Each scene shows the same named points in several views. A view is turned or mirrored, shifted and resized as a whole, has a little noise and may leave points out.
In the rows, zero is written as 128.

Scene 1
View 1
j_43: 143, 135, 157, 132, 142, 156, 99, 134, 109, 122, 125, 150, 130, 160, 122, 163, 145, 124, 84, 153, 144, 137, 159
j_527: 111, 162, 137, 143, 161, 164, 85, 198, 134, 129, 191, 175, 115, 139, 117, 119, 121, 103, 110, 182, 157, 128, 103
j_174: 168, 142, 155, 114, 149, 168, 112, 122, 139, 121, 155, 140, 125, 123, 120, 120, 132, 93, 87, 158, 181, 131, 130
j_526: 126, 153, 81, 150, 163, 175, 103, 140, 143, 114, 161, 122, 146, 169, 145, 110, 78, 60, 72, 189, 164, 177, 113
j_475: 147, 151, 199, 113, 131, 148, 125, 185, 104, 111, 148, 198, 104, 121, 99, 140, 147, 151, 97, 135, 155, 115, 127
j_220: 79, 160, 105, 136, 146, 145, 60, 206, 109, 131, 186, 160, 142, 76, 90, 148, 142, 115, 122, 161, 134, 80, 120
j_335: 119, 158, 109, 121, 155, 161, 66, 161, 147, 137, 202, 135, 136, 62, 101, 118, 142, 80, 120, 177, 174, 83, 113
j_9: 143, 143, 143, 113, 125, 146, 115, 153, 104, 107, 142, 154, 140, 88, 98, 147, 137, 125, 87, 130, 152, 105, 140
j_558: 88, 156, 93, 154, 156, 157, 65, 182, 119, 131, 168, 147, 142, 145, 123, 148, 119, 96, 102, 182, 135, 128, 130
j_10: 159, 145, 158, 111, 139, 157, 111, 141, 123, 118, 157, 150, 129, 93, 102, 131, 143, 112, 97, 143, 169, 110, 133
j_45: 110, 149, 92, 142, 153, 159, 72, 154, 126, 128, 165, 130, 147, 117, 118, 142, 123, 85, 96, 172, 150, 119, 130
j_85: 118, 159, 87, 135, 162, 171, 77, 158, 154, 129, 200, 126, 141, 96, 119, 103, 111, 64, 104, 187, 175, 116, 102
j_180: 125, 137, 54, 127, 128, 148, 108, 112, 100, 98, 126, 98, 188, 85, 113, 156, 99, 83, 61, 137, 144, 121, 152
j_503: 112, 139, 82, 129, 133, 146, 85, 139, 98, 117, 136, 121, 170, 96, 109, 168, 125, 103, 82, 145, 135, 110, 154
View 2
j_335: 103, 142, 168, 133, 126, 171, 110, 150, 108, 122, 112, 181, 131, 146, 144, 100, 127, 144, 95, 83, 128, 185, 193
j_526: 136, 116, 154, 159, 102, 112, 144, 115, 138, 115, 72, 176, 159, 137, 173, 123, 155, 133, 58, 131, 86, 162, 105
j_9: 120, 122, 127, 112, 117, 160, 109, 150, 109, 135, 131, 118, 140, 137, 133, 147, 108, 116, 109, 115, 142, 117, 160
j_10: 105, 134, 150, 126, 107, 154, 114, 161, 94, 133, 128, 140, 147, 134, 135, 145, 107, 125, 102, 108, 131, 120, 160
j_503: 140, 127, 100, 113, 138, 160, 133, 100, 138, 137, 115, 119, 159, 148, 162, 116, 122, 106, 121, 104, 135, 136, 142
j_174: 101, 137, 160, 139, 100, 139, 129, 156, 91, 135, 114, 152, 163, 133, 147, 143, 114, 132, 91, 109, 111, 118, 139
j_558: 124, 112, 121, 144, 119, 150, 115, 132, 139, 108, 76, 156, 110, 138, 163, 95, 114, 129, 95, 134, 121, 180, 134
j_220: 119, 115, 120, 119, 133, 181, 85, 150, 131, 112, 107, 151, 91, 147, 138, 95, 107, 127, 106, 112, 151, 193, 190
j_85: 119, 130, 172, 147, 119, 146, 120, 135, 126, 116, 97, 189, 141, 144, 154, 105, 148, 143, 71, 98, 109, 192, 169
j_43: 109, 123, 117, 135, 106, 143, 128, 144, 106, 132, 95, 120, 143, 132, 159, 129, 84, 116, 114, 138, 118, 108, 109
j_475: 99, 112, 135, 125, 94, 151, 89, 192, 90, 127, 120, 119, 109, 123, 116, 163, 81, 117, 100, 145, 143, 105, 150
j_527: 108, 110, 153, 149, 101, 143, 95, 168, 116, 107, 86, 170, 99, 128, 142, 120, 110, 136, 74, 139, 122, 173, 150
View 3
j_43: 138, 110, 117, 87, 147, 126, 142, 110, 157, 138, 119, 85, 140, 143, 148, 124, 113, 113, 139, 131, 131, 149, 162
j_45: 115, 111, 97, 116, 121, 116, 118, 143, 163, 163, 97, 149, 103, 129, 122, 125, 119, 133, 139, 158, 159, 136, 137
j_475: 122, 131, 129, 125, 153, 116, 129, 86, 137, 129, 156, 83, 113, 135, 143, 35, 134, 55, 143, 130, 146, 151, 130
j_558: 106, 113, 92, 117, 130, 108, 121, 159, 173, 167, 99, 134, 108, 127, 134, 114, 135, 137, 142, 140, 194, 134, 145
j_9: 135, 132, 141, 108, 105, 124, 120, 93, 141, 139, 131, 122, 107, 137, 136, 87, 109, 92, 140, 151, 122, 155, 135
j_180: 133, 134, 158, 92, 85, 110, 118, 116, 156, 148, 87, 199, 119, 124, 141, 158, 85, 151, 151, 162, 112, 147, 140
j_174: 129, 100, 101, 114, 172, 122, 126, 103, 148, 136, 117, 122, 125, 127, 115, 118, 102, 85, 130, 165, 101, 132, 129
j_220: 117, 126, 99, 130, 73, 122, 102, 144, 155, 179, 119, 134, 72, 133, 122, 66, 143, 114, 137, 159, 197, 148, 125
j_10: 132, 114, 116, 115, 138, 128, 120, 95, 142, 141, 128, 118, 108, 135, 119, 92, 107, 80, 132, 164, 114, 145, 128
j_85: 104, 98, 77, 144, 147, 106, 104, 149, 158, 165, 94, 181, 91, 111, 97, 116, 116, 114, 138, 185, 152, 117, 109
j_335: 121, 103, 78, 140, 110, 129, 98, 136, 150, 172, 109, 157, 71, 126, 89, 94, 121, 99, 127, 194, 147, 130, 104
j_503: 133, 128, 137, 88, 75, 122, 119, 124, 157, 158, 102, 153, 110, 137, 140, 131, 105, 141, 142, 153, 137, 154, 147
View 4
j_180: 116, 161, 142, 114, 137, 115, 146, 165, 135, 114, 122, 111, 118, 116, 148, 119, 107, 98, 103, 123, 126, 118, 132
j_526: 96, 156, 133, 126, 80, 114, 150, 170, 135, 121, 122, 118, 138, 138, 132, 119, 138, 116, 131, 126, 134, 102, 132
j_9: 133, 133, 127, 123, 142, 128, 127, 142, 127, 125, 123, 120, 106, 133, 152, 111, 135, 113, 129, 117, 132, 138, 140
j_527: 115, 131, 108, 147, 101, 139, 135, 148, 134, 119, 116, 118, 123, 143, 160, 118, 150, 139, 151, 120, 140, 120, 143
j_558: 110, 139, 120, 139, 109, 139, 147, 148, 134, 112, 117, 114, 130, 134, 156, 136, 125, 134, 139, 132, 138, 110, 145
j_85: 100, 152, 112, 153, 105, 126, 146, 174, 147, 109, 103, 105, 120, 130, 161, 123, 139, 125, 132, 116, 139, 108, 127
j_43: 124, 127, 142, 116, 125, 120, 135, 132, 121, 133, 124, 128, 120, 147, 132, 132, 131, 123, 141, 130, 138, 129, 141
j_45: 110, 143, 123, 138, 118, 126, 145, 157, 136, 115, 112, 113, 121, 132, 153, 132, 127, 123, 131, 125, 139, 114, 134
j_335: 112, 141, 108, 158, 129, 125, 137, 166, 147, 113, 96, 102, 104, 133, 166, 124, 143, 126, 135, 109, 145, 125, 123
j_503: 123, 146, 135, 123, 143, 126, 144, 149, 133, 114, 119, 114, 115, 123, 154, 130, 111, 111, 117, 128, 131, 120, 137
j_220: 124, 133, 103, 152, 135, 149, 135, 146, 138, 106, 108, 107, 112, 125, 180, 129, 128, 135, 134, 122, 139, 124, 144
j_174: 120, 138, 134, 123, 121, 105, 128, 154, 130, 135, 116, 120, 109, 147, 132, 108, 153, 110, 136, 110, 138, 135, 125
j_10: 126, 132, 127, 131, 133, 117, 125, 148, 131, 130, 115, 119, 105, 142, 146, 111, 147, 117, 136, 112, 138, 138, 132
View 5
j_45: 141, 123, 128, 121, 114, 133, 147, 112, 143, 145, 119, 114, 128, 141, 144, 125, 133, 93, 144, 136, 137, 115, 118
j_10: 129, 119, 127, 136, 124, 130, 125, 143, 131, 125, 127, 119, 117, 135, 128, 119, 130, 111, 126, 138, 123, 113, 112
j_526: 154, 135, 135, 114, 87, 135, 135, 117, 138, 144, 115, 125, 139, 171, 150, 102, 152, 71, 135, 127, 150, 124, 110
j_335: 153, 117, 111, 143, 125, 124, 149, 134, 142, 158, 117, 101, 113, 144, 138, 132, 118, 105, 143, 153, 129, 94, 95
j_527: 135, 142, 123, 144, 125, 124, 141, 120, 156, 147, 117, 113, 137, 140, 134, 109, 125, 97, 137, 135, 139, 139, 106
j_43: 110, 125, 141, 120, 116, 133, 123, 126, 135, 113, 131, 125, 131, 132, 138, 117, 141, 96, 128, 130, 125, 128, 138
j_503: 139, 105, 134, 105, 118, 143, 145, 106, 126, 133, 126, 119, 116, 129, 139, 134, 140, 108, 143, 126, 137, 102, 132
j_558: 137, 134, 128, 122, 117, 131, 151, 99, 153, 148, 117, 113, 137, 138, 146, 120, 133, 93, 146, 130, 145, 129, 124
j_180: 155, 96, 137, 93, 103, 151, 141, 113, 111, 134, 124, 124, 109, 142, 138, 129, 150, 105, 142, 117, 144, 91, 125
j_220: 139, 123, 116, 135, 142, 129, 160, 103, 153, 154, 119, 102, 123, 119, 131, 135, 115, 120, 150, 134, 141, 119, 115
j_9: 128, 112, 131, 127, 132, 136, 128, 131, 126, 124, 130, 120, 113, 125, 123, 121, 131, 121, 130, 127, 128, 116, 118
j_85: 159, 127, 116, 134, 109, 126, 148, 125, 145, 159, 114, 108, 126, 158, 144, 119, 128, 87, 142, 144, 141, 106, 97
j_475: 112, 130, 130, 148, 143, 130, 118, 137, 140, 116, 130, 122, 123, 121, 114, 108, 126, 123, 122, 128, 124, 142, 116
j_174: 130, 122, 131, 135, 111, 129, 121, 147, 131, 123, 128, 122, 122, 151, 137, 113, 136, 94, 125, 141, 122, 113, 111

In a view up to two points have been moved. Name them for each view, in the order of its rows, or write -.
view 1 => -
view 2 => j_503
view 3 => j_475
view 4 => j_85, j_174
view 5 => j_335
